Each row is a point on a tangle of strands that fork, close into loops and nearly touch. The rows are in no order.
(in the rows, 100 means zero)
Two points are linked if the straight distance between their rows is under 127. Some points are linked to none.
J315: 104 108 86 109 69 80 113 102 102 70 108 107 68 97 116 136 73 87 98 126 108 108 133 98 125 83 76 111 75 105 75 77 105 113 88 86 107 108 91 118 111 107 90 108 105 114 103 122 74 131 80 107 125 100 89 114 60 71 117 90 78 90 84 90 109 63 79 88 118 107 88 80 97 107
J56: 89 89 66 73 111 124 76 114 114 107 121 85 122 111 99 85 119 100 95 107 115 87 107 97 87 114 111 104 70 112 84 87 101 110 102 112 109 108 94 67 121 97 93 92 97 81 96 102 95 81 109 78 99 93 97 84 127 96 96 93 99 141 109 110 86 134 101 89 96 64 108 140 118 88
J977: 102 105 103 89 86 90 94 95 107 131 93 94 74 103 76 102 95 111 93 122 83 111 86 108 101 129 79 99 109 93 91 106 101 113 58 125 129 103 89 79 85 112 122 118 111 115 88 111 95 108 95 125 84 110 91 96 111 102 104 84 81 100 104 107 87 102 111 115 86 85 82 62 103 79
J305: 107 84 76 108 115 97 87 98 111 50 121 108 92 100 122 119 92 94 84 120 119 64 92 101 125 96 104 121 92 91 91 98 97 118 100 86 102 114 117 104 106 113 80 85 93 106 111 104 91 97 84 80 106 85 80 130 110 117 99 91 100 79 83 84 93 91 118 80 86 104 69 130 84 119
J678: 95 113 139 112 92 126 102 98 82 102 124 114 132 74 93 91 100 93 96 98 91 117 108 105 84 95 89 106 141 109 130 111 91 95 116 92 78 90 89 102 113 90 127 88 88 116 112 90 90 90 88 92 84 106 121 78 78 103 98 119 91 115 87 116 91 143 98 127 110 105 117 101 136 121
J669: 99 125 103 86 91 130 87 91 109 93 121 107 100 72 110 96 102 75 111 76 97 103 123 94 98 70 87 116 96 123 76 81 104 85 124 93 101 99 115 103 112 79 92 89 69 110 115 105 94 102 124 103 113 86 119 79 81 58 93 112 109 101 95 89 120 91 86 96 120 107 120 141 123 87
J208: 115 81 92 100 124 103 95 104 104 82 86 86 131 117 106 80 115 115 87 76 117 94 88 105 93 108 134 72 112 87 126 112 97 86 109 92 69 67 106 101 88 103 82 96 92 83 92 54 115 90 114 98 96 120 99 111 108 119 92 117 130 99 115 118 113 120 119 90 115 104 107 108 84 102
J898: 111 86 121 92 114 118 74 95 91 116 108 100 81 98 77 112 94 81 102 112 74 75 76 94 95 114 65 111 140 102 84 98 102 114 67 137 128 118 109 75 105 117 114 106 83 118 88 89 117 110 116 84 95 113 88 85 128 95 89 91 93 124 89 82 100 95 119 91 100 96 95 111 117 72
J252: 111 82 77 98 131 92 89 95 90 84 97 98 142 113 112 79 127 112 81 82 117 88 95 98 98 103 147 89 87 83 118 113 104 106 119 88 70 86 101 93 93 112 85 83 114 80 86 76 117 87 88 90 96 98 103 104 117 136 95 104 108 91 113 112 102 110 108 100 97 98 94 121 81 133
J603: 119 63 78 95 107 69 107 105 101 85 87 51 93 96 116 123 109 103 64 101 94 96 122 99 110 96 92 127 97 77 85 83 125 108 81 103 108 96 95 89 102 129 72 89 114 88 88 92 111 106 98 96 107 121 87 100 110 89 120 66 54 105 89 90 84 80 124 95 104 84 100 112 74 86
J565: 84 109 103 101 81 120 123 119 104 111 73 79 119 101 86 91 82 113 98 98 97 106 127 91 101 87 83 84 116 96 115 88 109 89 81 89 104 72 64 107 113 91 95 92 107 96 105 97 98 115 96 111 97 131 109 89 89 85 94 101 103 117 120 112 100 107 108 107 110 115 127 83 95 86
J793: 124 99 121 102 97 81 95 88 77 119 76 90 97 107 88 91 95 96 79 85 72 132 105 92 99 89 96 101 111 93 98 89 121 94 73 112 103 62 93 96 80 117 92 110 113 102 70 77 110 119 86 115 103 140 100 95 89 83 122 87 55 94 91 100 103 80 92 124 109 107 96 68 96 93
J890: 92 92 88 105 72 76 119 107 98 111 83 95 85 110 99 116 79 107 88 114 93 109 129 96 122 89 93 109 77 84 85 85 103 111 82 98 103 112 78 110 111 105 103 105 134 108 95 128 80 129 78 99 103 106 92 120 73 94 107 88 71 100 98 91 96 72 87 114 95 100 97 69 91 110
J990: 98 105 86 100 86 87 89 91 93 103 102 102 109 88 94 74 109 114 72 84 87 93 113 95 79 103 111 118 72 96 80 93 111 123 123 95 117 94 77 97 89 86 75 109 139 91 98 115 104 98 81 110 100 97 106 93 121 94 103 86 61 106 106 103 74 102 91 135 93 64 85 103 96 100
J286: 115 115 120 128 123 74 131 82 80 86 90 114 80 89 114 124 116 93 115 85 102 115 79 97 104 81 113 93 118 103 109 134 105 103 132 93 99 117 114 115 68 92 96 103 95 95 109 96 134 78 106 119 106 75 106 94 112 108 105 91 117 61 78 109 104 70 101 73 93 99 99 99 70 108
J519: 105 78 117 95 106 120 74 102 93 116 111 114 93 118 76 106 91 63 94 129 71 86 85 82 116 106 74 115 114 96 75 76 98 119 54 131 130 124 101 82 113 115 109 104 105 115 87 110 101 100 99 70 102 111 77 106 127 99 98 75 67 114 78 76 90 90 100 107 80 92 84 101 104 83
J958: 86 96 124 109 105 88 98 96 94 79 119 75 91 82 108 134 113 109 101 109 87 120 105 94 88 67 89 121 127 109 104 118 93 105 102 80 108 108 84 106 106 106 112 100 95 112 119 99 117 99 95 86 97 60 108 77 84 96 119 73 81 100 82 85 79 99 98 90 91 114 107 95 109 117
J981: 99 100 87 104 121 103 97 98 103 84 102 125 132 105 103 94 113 64 97 100 112 109 117 74 116 67 126 102 96 91 96 77 134 106 82 124 94 91 94 90 97 101 86 76 93 117 114 93 98 88 90 90 119 123 103 101 108 99 101 102 82 83 63 119 100 80 112 110 68 90 73 114 105 110
J197: 88 87 138 100 79 94 108 115 99 144 88 76 100 128 78 115 86 129 104 102 76 106 88 113 97 117 92 87 113 97 110 105 58 72 87 89 97 113 102 118 112 104 134 112 127 89 79 117 84 101 111 81 85 91 91 127 92 118 105 94 114 108 124 74 97 114 73 110 97 126 125 68 99 91
J954: 112 100 105 95 122 109 80 86 105 97 118 133 95 94 109 110 95 67 110 103 105 88 75 101 130 100 99 100 109 105 100 95 92 92 81 122 83 110 145 98 100 108 117 86 68 110 96 96 89 103 110 96 107 96 102 113 96 112 84 121 123 73 84 91 131 95 98 89 95 118 92 125 112 104
J967: 96 83 97 124 91 105 104 109 107 76 99 108 92 106 111 123 58 97 93 110 107 64 102 101 139 91 85 112 97 93 104 87 81 106 87 74 99 117 108 119 128 107 98 91 112 113 104 114 76 118 80 80 100 97 78 141 96 120 93 96 115 95 101 70 102 94 101 91 97 129 93 110 82 115
J27: 98 85 128 114 130 110 115 108 92 83 103 83 108 119 101 121 116 115 120 106 107 102 76 107 86 98 111 76 132 96 135 141 69 84 121 72 79 98 112 110 103 106 114 101 79 91 105 73 129 89 123 88 93 79 98 91 102 134 100 101 130 109 103 97 100 130 102 65 111 123 126 96 101 120
J964: 91 102 139 107 90 71 104 87 108 99 114 80 95 94 109 115 108 128 118 84 90 130 98 104 66 73 96 116 124 118 108 120 76 78 126 69 100 95 94 126 86 90 109 115 96 103 120 106 114 84 115 90 99 58 109 91 75 90 119 76 98 85 98 81 84 93 84 98 89 129 108 87 111 111
J740: 94 106 103 96 67 100 122 130 108 123 77 79 90 127 86 98 70 124 96 113 102 112 113 113 109 117 75 70 99 98 118 87 96 77 68 91 99 75 88 111 106 100 106 116 106 93 77 94 69 117 99 114 101 138 83 118 69 89 101 105 112 114 125 108 108 103 100 108 128 119 125 58 95 76
J444: 108 80 98 108 120 86 78 92 98 66 106 94 107 124 98 105 105 129 103 124 108 89 86 104 103 84 114 98 106 89 113 121 89 115 76 81 95 69 100 102 102 129 101 114 98 119 101 73 112 121 77 72 97 85 81 117 89 134 105 82 93 96 97 89 103 97 114 81 83 137 75 87 103 149
J151: 79 116 102 139 101 114 128 110 90 85 115 122 103 91 110 101 107 96 115 96 115 90 98 100 95 101 115 104 82 117 106 120 99 115 161 68 98 129 98 118 108 67 88 96 116 86 130 126 96 71 102 88 107 70 103 96 127 111 89 107 126 111 86 106 73 114 86 93 94 80 97 115 92 117
J87: 116 128 122 95 120 107 75 66 92 107 87 136 73 97 81 76 100 105 117 86 88 89 57 95 79 109 100 95 125 113 91 117 105 102 110 116 140 85 111 91 63 95 96 124 85 118 101 84 138 96 115 123 94 99 95 78 135 94 82 99 121 93 105 102 108 80 118 99 97 104 76 105 107 85
J752: 110 131 111 112 104 122 79 88 92 90 124 155 71 100 96 106 83 67 130 117 105 89 84 92 113 100 86 92 95 122 89 101 94 109 102 111 111 117 133 104 95 84 111 107 77 121 103 106 91 113 103 101 113 82 93 102 98 98 81 118 118 90 88 102 119 89 80 82 115 108 85 108 112 113
J718: 101 85 98 110 115 89 149 113 108 105 65 71 96 106 99 132 89 92 106 117 114 119 97 97 135 99 92 71 131 77 132 116 106 97 58 114 88 105 99 100 95 118 112 83 83 94 102 84 112 105 102 122 83 124 106 105 89 122 101 109 121 75 91 112 115 97 127 81 94 111 116 71 77 96
J696: 89 116 85 99 116 129 105 85 110 105 63 130 117 85 92 73 88 66 108 82 103 82 91 83 137 94 105 83 104 89 104 80 116 94 90 113 109 95 92 89 102 91 86 76 88 99 110 103 109 92 107 138 86 119 111 77 141 104 75 115 136 73 119 103 117 96 122 95 82 102 107 125 76 86
J559: 90 115 92 112 97 120 131 114 100 76 126 108 101 76 116 134 97 52 104 118 119 115 128 89 128 78 82 102 99 109 95 91 117 106 99 102 89 119 98 95 119 86 109 77 81 102 124 117 76 88 96 101 107 97 113 86 74 75 110 104 99 96 67 114 100 103 90 82 106 82 118 117 114 92
J399: 90 102 105 79 89 95 94 91 136 116 95 86 123 82 102 75 99 90 79 84 96 128 98 104 102 103 82 107 120 113 93 77 97 68 68 109 111 84 96 91 88 96 92 96 84 93 94 109 79 75 109 131 94 127 117 94 97 79 114 79 85 73 115 100 88 110 117 120 88 99 108 102 103 58
J405: 91 86 117 97 110 115 99 114 111 83 110 70 124 114 106 103 109 127 106 88 110 98 106 110 77 88 105 95 111 109 124 111 72 67 132 61 71 84 102 118 123 99 102 93 82 90 115 82 109 95 127 82 104 80 108 92 84 107 99 110 124 113 118 87 105 130 96 81 118 133 138 110 114 114
J250: 91 109 138 113 80 97 119 105 83 145 88 99 83 104 85 109 86 104 110 89 74 106 89 101 101 118 80 88 111 108 106 108 79 85 112 94 107 123 106 127 96 82 119 113 123 78 89 128 94 95 112 108 91 89 103 116 108 98 97 107 119 99 111 88 97 110 71 113 99 105 119 74 92 78
J219: 102 76 93 84 115 104 84 93 116 102 78 84 131 107 100 82 99 104 82 66 98 90 96 98 114 98 110 97 103 88 111 84 78 66 89 91 76 77 109 105 109 109 87 90 96 78 82 85 103 99 113 111 93 111 108 113 101 110 95 99 113 83 136 78 125 111 106 95 106 125 125 122 83 91
J319: 99 115 136 110 93 80 115 73 91 110 85 108 97 87 98 113 89 97 112 67 79 125 110 86 93 60 96 116 127 104 98 107 92 83 112 94 97 92 94 130 81 89 106 109 98 109 111 102 118 114 102 113 95 82 123 91 74 81 108 95 98 61 99 81 114 67 86 114 87 136 103 75 97 118
J988: 104 113 98 94 107 103 92 99 110 94 100 107 75 110 108 80 105 122 115 97 120 84 71 133 87 147 116 81 84 116 112 112 77 95 142 82 92 91 123 103 83 84 95 119 83 83 91 96 97 79 123 120 97 88 89 110 104 102 100 110 148 104 130 114 114 122 105 75 133 99 102 105 92 85
J204: 79 83 102 79 80 96 101 116 127 113 104 54 140 107 109 92 103 141 98 79 106 108 125 118 77 97 111 117 98 106 116 91 81 63 125 73 72 91 90 121 118 95 99 94 101 75 111 108 82 86 115 85 98 93 113 112 69 90 103 107 111 104 126 93 89 122 94 118 100 119 130 104 117 106
J373: 109 93 96 102 111 103 122 105 114 91 78 100 117 94 102 104 90 77 94 107 120 111 98 100 130 98 96 81 126 87 122 95 117 93 61 122 83 87 101 95 93 112 96 80 73 109 100 75 95 103 96 116 92 147 106 106 91 107 92 119 115 77 82 119 117 97 130 100 95 113 101 96 90 92
J202: 115 70 64 85 108 70 120 105 117 92 74 68 118 90 118 99 107 91 64 84 106 93 116 102 114 98 113 116 94 73 91 81 129 100 81 119 91 101 96 89 89 121 71 76 101 88 97 99 103 90 96 108 101 137 99 113 108 94 106 92 80 77 91 103 90 78 137 114 83 80 90 113 68 87
J77: 100 78 83 65 101 103 84 109 110 132 94 80 99 109 97 107 96 113 104 106 93 79 107 107 99 109 105 109 85 82 95 93 91 98 80 124 73 121 118 86 123 124 133 94 98 106 91 103 98 129 110 79 85 87 101 108 77 111 89 119 105 112 116 92 131 107 93 100 101 118 118 99 109 109
J676: 110 103 120 96 135 101 73 68 108 94 90 139 106 106 87 65 110 110 114 87 102 76 43 103 89 115 124 96 129 104 99 119 88 101 114 108 124 94 110 101 71 100 100 106 83 108 105 89 138 71 114 104 93 93 95 100 153 121 78 98 137 82 106 94 107 91 135 96 78 106 64 126 98 96
J834: 70 113 84 115 84 127 140 120 101 80 106 117 129 74 108 114 79 72 94 114 113 103 141 85 131 77 88 104 93 100 99 82 105 110 103 90 85 123 73 108 133 82 107 68 109 99 122 132 68 100 78 101 101 104 120 94 78 85 100 111 98 100 90 109 97 108 87 99 98 94 116 115 105 107
J159: 100 129 103 105 102 106 119 96 97 80 120 113 77 71 119 126 111 68 122 94 111 119 117 91 107 73 89 105 97 121 87 108 120 94 123 96 102 115 114 100 95 83 100 93 67 109 122 104 104 95 113 112 115 83 114 75 76 66 103 106 107 92 72 102 103 80 89 78 113 94 115 119 114 97
J933: 104 99 101 110 125 102 90 100 72 107 98 115 101 115 89 102 112 79 104 112 89 109 77 79 111 110 110 74 94 92 102 112 108 107 84 116 105 99 107 85 101 112 102 100 113 87 75 87 112 92 96 99 103 102 92 94 132 113 104 97 88 99 101 105 99 106 81 90 94 84 96 96 88 97
J139: 93 114 99 108 105 131 100 98 98 86 135 120 139 73 115 82 120 71 94 85 116 115 98 103 93 95 105 113 95 122 104 101 98 98 139 89 85 110 106 82 110 79 93 73 91 93 109 100 92 68 104 104 101 89 119 78 113 99 98 105 103 114 95 110 84 140 91 102 108 71 120 144 121 99
J430: 101 81 79 81 75 84 109 95 100 133 79 87 93 91 105 100 88 112 90 94 88 86 118 110 107 99 107 120 74 72 88 86 92 109 96 116 77 126 104 103 114 114 120 92 122 108 96 126 88 133 83 95 84 93 113 121 69 109 93 118 88 91 112 84 117 81 97 132 90 110 102 86 93 119
J858: 109 100 124 120 134 91 118 86 85 88 92 116 84 101 109 109 129 106 123 96 113 101 51 118 97 107 123 85 116 105 121 147 81 93 132 88 93 118 129 108 77 101 108 97 80 86 103 88 137 69 117 115 95 66 101 93 126 136 100 100 142 78 100 105 106 101 109 66 98 104 108 109 83 111
J121: 111 102 115 104 98 96 84 95 96 97 103 94 68 110 97 108 89 129 113 105 94 73 67 120 85 127 86 95 105 112 106 110 63 94 117 73 109 96 119 118 96 102 105 123 101 93 87 101 106 110 107 101 92 76 79 109 108 110 101 93 126 107 126 79 110 110 96 76 125 125 102 97 92 90
J104: 93 114 107 93 107 121 77 80 102 90 125 117 120 80 113 83 109 84 100 73 99 105 94 91 91 79 97 122 96 125 88 94 89 86 128 81 98 100 104 98 118 88 88 87 89 92 107 111 105 86 110 100 102 72 122 76 109 88 100 92 97 95 109 78 100 115 82 99 103 99 114 147 113 98
J729: 102 113 72 103 84 80 136 109 83 105 80 93 87 89 109 110 111 91 104 85 93 115 133 78 100 86 109 97 60 97 80 90 139 107 120 104 104 105 77 106 87 89 76 101 118 83 109 119 109 105 97 118 121 99 108 86 104 70 111 103 74 96 92 112 107 64 77 100 106 71 99 92 73 88
J732: 112 81 101 107 76 70 90 105 81 96 115 75 81 102 105 107 106 125 76 102 88 86 113 111 69 108 101 127 80 94 84 94 108 121 123 91 109 102 88 107 97 100 84 120 133 92 96 107 93 109 80 73 112 102 85 121 97 93 111 92 61 128 80 89 70 94 91 129 104 68 78 92 101 104
J187: 91 112 69 81 103 131 94 117 114 84 103 72 108 100 97 80 109 107 102 105 119 91 117 96 84 107 95 91 77 110 92 92 126 105 105 93 118 76 85 77 116 89 76 100 92 91 107 85 110 101 119 102 104 114 99 62 119 78 96 99 107 145 115 118 95 120 117 75 120 83 119 130 112 76
J711: 97 80 104 106 84 98 85 116 84 98 116 80 105 115 95 101 96 132 84 107 92 67 102 108 85 111 94 111 91 99 97 96 89 114 109 76 106 103 86 101 122 101 93 114 130 86 83 102 89 114 89 66 95 93 81 116 112 110 103 90 92 146 114 83 80 122 85 101 114 95 105 104 103 105
J189: 121 101 82 87 80 107 81 100 80 106 104 115 75 103 96 86 86 98 92 95 92 70 119 102 88 114 96 109 62 92 78 76 117 122 106 119 95 95 113 93 105 103 95 117 118 109 77 91 90 143 92 88 110 121 92 114 90 83 83 126 78 133 99 106 124 85 84 124 130 86 84 98 105 96
J857: 97 95 100 115 128 104 101 95 95 71 119 126 150 100 117 93 130 94 99 103 124 111 93 103 109 82 142 93 100 93 125 122 92 103 118 88 55 101 111 101 105 109 105 76 96 107 105 85 100 73 77 85 97 86 112 105 95 140 104 111 105 81 93 114 93 120 103 100 82 111 93 117 103 150
J469: 78 126 76 126 88 124 126 110 89 69 113 128 106 75 106 100 95 83 101 110 119 89 123 92 109 88 105 97 68 106 100 109 110 126 141 73 97 113 80 109 120 69 87 90 119 103 125 125 86 100 83 115 101 84 108 76 104 103 91 112 101 111 105 120 83 113 85 91 109 73 107 113 98 120
J62: 113 113 94 118 101 76 143 87 78 98 78 108 79 72 114 119 108 80 104 74 94 100 104 89 114 91 104 98 92 93 91 106 132 111 126 103 103 119 108 113 75 93 83 95 106 84 103 109 121 101 102 134 111 92 109 93 123 86 96 104 105 67 91 102 114 62 94 89 102 77 99 105 60 85
J19: 77 106 97 83 97 110 83 101 125 123 99 87 127 113 87 68 113 91 92 90 93 134 95 84 101 107 102 94 91 121 91 73 96 76 68 105 119 85 81 84 109 92 94 98 108 80 84 111 81 65 116 111 102 114 103 83 125 80 118 69 78 101 119 99 77 126 88 113 86 77 120 117 107 59
J691: 95 76 126 105 80 94 91 116 105 122 99 86 114 126 87 89 89 131 88 100 88 93 96 116 92 106 94 104 110 100 106 84 72 80 90 83 101 94 97 118 112 96 105 117 123 93 82 103 81 93 95 59 102 113 81 141 94 113 101 93 102 122 105 74 86 108 92 123 96 121 98 83 106 100
J63: 112 107 70 92 90 77 112 99 92 90 85 82 90 99 112 102 110 112 98 88 99 107 133 93 83 75 117 106 70 85 80 92 136 106 109 106 94 76 84 105 88 108 77 101 106 102 111 96 117 121 91 104 118 103 102 87 77 75 110 101 75 100 93 112 112 64 98 103 107 98 90 95 87 108
J811: 106 114 120 110 99 101 90 93 97 93 121 110 102 83 101 90 104 104 96 106 105 116 85 118 86 121 95 93 128 112 124 118 97 98 104 97 92 82 109 95 85 94 109 110 85 110 101 80 94 88 92 112 92 114 102 98 92 107 111 107 97 102 93 121 85 129 110 110 114 93 96 85 121 99
J401: 101 110 97 101 109 83 87 90 98 75 118 82 78 93 106 111 132 115 110 119 106 122 101 103 72 84 105 102 102 105 92 132 120 114 109 98 118 90 92 81 92 113 93 111 89 122 119 82 128 100 101 108 105 70 104 59 95 97 119 77 72 117 91 113 79 94 109 75 104 87 99 99 113 115
J49: 73 121 81 108 95 124 118 117 106 87 90 94 109 103 88 81 102 104 106 124 116 114 118 94 101 100 90 64 94 103 112 103 121 108 89 89 115 74 59 85 120 88 86 102 108 99 110 99 100 94 88 130 92 115 99 60 107 97 109 93 96 126 124 133 79 125 108 84 110 83 121 92 98 96
J73: 118 76 105 104 114 94 93 101 89 92 88 86 85 127 92 121 92 122 105 120 100 89 95 102 106 100 94 91 113 84 118 113 95 118 66 106 93 78 105 95 103 136 115 109 93 126 88 68 115 138 86 73 96 110 78 117 83 121 97 102 97 118 85 98 122 92 120 94 104 133 87 72 107 128
J112: 98 91 81 97 117 90 100 108 101 108 110 103 66 116 104 137 112 84 122 135 102 103 92 90 116 97 106 99 82 95 82 112 106 114 77 130 115 147 111 90 100 115 117 97 88 109 114 119 107 95 110 82 116 62 91 108 107 110 104 97 104 90 70 94 102 76 93 67 74 87 81 98 99 107
J518: 107 94 104 103 87 103 108 124 100 108 83 74 75 130 88 116 73 125 119 124 105 96 106 111 93 115 82 82 107 94 115 99 95 103 69 102 108 87 98 102 108 114 115 118 95 116 97 77 94 135 98 84 102 122 81 119 69 100 98 111 117 130 96 107 114 99 111 97 116 124 98 55 110 104
J3: 90 113 99 122 86 82 111 107 97 92 130 127 98 89 112 107 108 74 90 107 105 127 99 94 112 112 103 102 82 119 95 97 93 104 121 95 97 125 98 104 88 77 97 99 116 85 104 135 67 72 83 116 108 90 105 111 107 99 118 89 78 75 82 108 77 107 68 114 87 51 78 86 100 98
J266: 109 87 112 97 99 107 85 100 82 102 99 89 76 92 95 121 81 116 92 109 81 56 73 117 98 137 69 101 123 99 103 117 71 113 103 91 111 114 116 95 112 111 109 108 108 92 70 90 108 126 103 106 77 93 87 94 121 118 95 96 118 129 136 74 113 124 101 78 130 115 109 105 89 77
J448: 103 104 113 105 88 82 108 114 98 100 112 94 100 108 110 102 103 110 102 104 108 132 110 114 81 101 106 89 98 105 116 101 104 88 103 101 81 81 104 109 85 98 106 111 95 100 98 90 83 94 93 88 110 119 98 118 59 94 123 113 92 98 74 121 93 107 91 115 106 98 91 69 117 105
J402: 104 122 123 89 89 95 79 70 106 133 96 113 76 79 78 89 94 106 108 97 75 105 80 107 80 112 82 111 129 107 88 110 100 103 94 121 131 106 100 95 71 95 118 117 94 125 103 106 115 114 108 125 84 91 110 81 103 93 90 100 94 91 105 94 99 91 107 126 92 103 87 76 114 90
J330: 85 80 91 80 112 112 78 113 101 134 100 77 145 123 84 75 126 90 78 91 88 118 99 86 95 106 115 101 83 106 90 80 101 91 81 117 103 104 77 71 114 108 103 92 124 70 78 103 98 75 103 79 98 106 105 94 131 104 107 77 68 117 110 96 73 131 84 116 81 63 113 117 107 82
J105: 87 94 113 128 100 97 139 124 67 117 98 95 108 97 102 120 110 106 111 94 94 98 108 94 88 101 119 91 99 90 120 121 107 116 138 95 82 134 88 119 102 89 113 90 128 85 113 116 109 95 95 76 91 84 110 106 115 122 94 121 114 112 81 108 87 110 87 107 89 84 105 89 91 118
J128: 103 111 100 110 125 116 113 94 100 94 83 128 118 91 97 92 103 61 107 90 106 101 102 79 124 76 111 89 123 90 107 89 133 95 80 124 104 96 98 92 91 98 95 78 83 115 114 81 112 94 109 110 103 127 109 85 125 98 84 113 119 75 79 111 110 78 124 99 78 106 94 113 93 97
J12: 101 104 102 123 127 119 104 103 86 73 131 131 139 96 113 90 131 63 93 107 127 117 84 102 112 107 119 84 101 112 125 110 101 103 118 94 72 102 112 87 104 94 99 74 94 92 90 82 89 56 87 100 105 108 108 94 122 127 109 104 101 101 85 126 80 139 93 95 103 73 103 125 102 108
J435: 114 68 102 104 112 100 103 110 78 104 84 87 94 102 92 120 96 72 73 111 75 91 106 86 122 97 83 117 104 75 83 80 122 123 67 120 110 122 94 84 116 125 96 91 120 102 80 99 110 110 90 87 104 128 81 105 120 99 103 79 57 118 76 89 89 85 109 103 98 82 99 99 83 84
J9: 100 74 99 67 110 93 72 95 108 139 90 87 103 116 85 87 111 124 105 98 81 88 91 105 71 112 118 112 108 85 88 106 93 99 76 135 107 110 100 83 98 119 127 111 104 112 94 96 117 109 107 69 85 96 102 114 106 112 91 103 95 122 103 91 109 94 114 121 72 113 82 90 118 106
J465: 76 81 105 91 76 82 108 115 124 116 96 59 132 109 98 83 100 155 82 90 104 104 108 125 73 111 109 116 112 100 116 99 83 81 109 80 96 90 75 116 106 96 98 101 122 77 110 112 83 78 102 86 87 107 102 127 92 109 102 93 108 103 120 94 62 123 114 135 80 105 108 94 108 105
J738: 93 124 106 103 110 104 104 104 104 91 95 87 75 107 91 94 118 122 131 113 112 113 96 98 66 88 100 86 111 112 105 131 121 101 108 87 136 77 89 85 93 89 95 124 85 115 124 75 134 91 120 110 103 87 96 60 107 90 107 88 108 136 96 123 81 98 119 69 103 100 104 89 116 101
J753: 110 121 99 107 68 99 116 102 102 86 112 123 83 94 114 115 68 81 111 98 107 109 125 95 119 78 76 108 80 112 86 77 93 84 104 89 88 98 112 129 96 82 92 105 88 103 102 118 68 116 91 106 125 103 105 119 52 64 102 111 104 72 92 93 128 70 69 100 119 120 97 90 102 96
J277: 98 125 130 105 77 86 113 74 110 114 89 102 66 83 90 114 65 108 116 92 85 114 99 100 98 88 66 109 135 112 98 108 83 92 96 94 131 101 99 125 76 94 111 115 96 121 113 114 103 119 102 125 90 86 108 95 71 78 95 92 110 69 106 83 106 67 106 115 93 138 97 66 95 104
J681: 119 88 76 69 106 76 76 101 121 109 104 84 92 117 104 77 117 111 87 88 103 94 97 105 81 122 116 106 82 94 80 81 120 93 92 127 116 92 112 87 77 103 78 111 90 89 92 91 95 82 124 85 122 124 86 119 116 78 99 96 86 108 88 106 97 88 120 114 93 77 68 114 100 72
J456: 100 86 86 71 122 101 62 82 132 120 89 118 110 113 91 71 103 109 107 94 94 77 68 101 101 111 120 107 104 91 85 98 89 97 73 129 113 107 114 82 91 114 107 97 86 110 100 106 114 91 111 92 93 98 99 114 130 119 84 98 117 76 115 85 113 86 132 101 63 114 68 119 100 103
J230: 122 100 60 79 95 74 89 87 118 100 93 95 83 107 117 84 108 125 102 87 110 83 109 108 77 105 122 109 67 90 83 94 117 105 115 113 101 93 110 98 78 104 85 110 101 101 110 98 108 102 104 94 113 97 92 118 94 88 93 105 102 86 95 112 112 69 119 107 95 96 70 107 90 107
J844: 87 127 89 80 100 110 70 78 99 125 106 145 112 107 88 65 121 87 113 104 101 128 88 90 95 96 128 82 66 106 94 114 87 101 95 120 86 96 103 86 94 92 122 108 102 115 94 117 100 97 92 126 91 68 117 83 96 117 99 109 83 85 127 114 110 105 67 113 90 95 92 85 119 128
J546: 100 113 72 98 78 114 93 106 86 99 108 113 91 90 89 80 94 93 85 114 99 84 120 94 90 116 94 101 66 97 87 80 123 136 106 111 112 93 82 86 106 86 92 106 123 106 96 107 88 118 81 113 104 120 96 86 106 84 100 110 70 132 102 126 95 108 89 117 117 56 93 96 111 94
J869: 113 90 105 97 96 108 96 97 96 111 102 95 83 74 103 114 80 90 83 99 86 69 91 113 114 129 67 110 122 94 98 102 97 109 91 107 101 115 119 92 106 111 103 93 93 102 84 97 98 117 102 105 88 118 99 104 107 104 88 107 105 108 108 91 110 108 117 102 119 98 110 106 92 74
J289: 87 85 73 62 104 109 87 98 145 108 81 78 132 99 93 71 98 109 81 95 107 102 101 112 117 118 101 98 102 93 107 78 86 70 63 106 94 82 97 85 110 109 94 89 91 84 88 98 86 94 114 129 80 120 110 97 100 100 100 99 110 82 143 96 104 119 124 101 98 107 128 112 87 73
J850: 94 122 86 92 114 124 91 93 119 95 73 124 92 102 92 70 90 98 114 93 115 80 81 102 110 128 107 77 92 105 105 93 94 93 112 98 110 85 108 96 89 86 89 104 80 97 104 98 104 88 120 138 91 110 93 87 125 100 80 118 148 95 132 113 120 108 122 79 111 106 108 118 94 77
J235: 101 107 112 104 67 81 135 116 98 99 105 104 106 103 115 116 82 92 105 96 111 136 133 102 114 87 85 96 97 106 109 85 96 74 102 91 66 87 105 127 98 89 105 101 94 92 92 110 60 105 85 97 114 121 110 129 38 78 118 109 103 80 88 104 117 86 69 112 108 114 104 70 109 104
J106: 107 84 95 101 101 92 65 88 95 67 136 110 92 101 110 112 104 110 94 129 103 82 80 109 104 100 102 115 95 103 101 117 76 125 97 84 95 105 110 95 109 122 104 105 94 113 94 96 97 121 71 80 98 63 88 107 93 129 104 85 84 100 106 83 95 107 86 85 103 111 77 106 108 137
J720: 82 113 115 111 75 107 120 111 80 129 95 95 87 87 94 106 89 112 117 92 86 100 118 97 79 103 95 100 98 102 103 109 102 107 130 99 103 119 84 117 102 78 117 111 122 95 115 120 95 109 100 94 94 91 107 98 92 89 90 120 100 118 96 106 89 106 81 122 105 89 112 80 109 102
J240: 117 114 93 105 86 105 81 97 88 105 111 142 62 114 97 100 74 83 116 113 99 86 99 93 106 104 93 96 74 102 76 88 100 119 95 122 112 108 123 106 91 92 104 121 103 122 93 106 83 135 94 90 123 99 82 121 90 91 83 123 99 106 85 95 125 77 75 109 113 103 69 82 109 109

A fork is a point with three links, a tip a point with one. Leave the first point through the second and follow the links. Name the first fork or tip that comes.
J448; J235 -> J402
J711; J732 -> J954
J159; J559 -> J691
J104; J139 -> J967
J77; J430 -> J678
J898; J869 -> J128
J850; J988 -> J202
J204; J405 -> J681

A tip is a point with one link. Name the tips that can be reached along the links from each point below, in the order of the rows.
J964 -> J977, J678, J738
J559 -> J954, J967, J681
J603 -> J981, J718, J202

A piece is two or more points that can be reached from each other along the links. Count, over all rows, the pieces, the separate loops (a circle has one, a figure eight two, a Y none), the forks (points with three links) and the tips (points with one).
pieces -> 3
loops -> 0
forks -> 3
tips -> 9
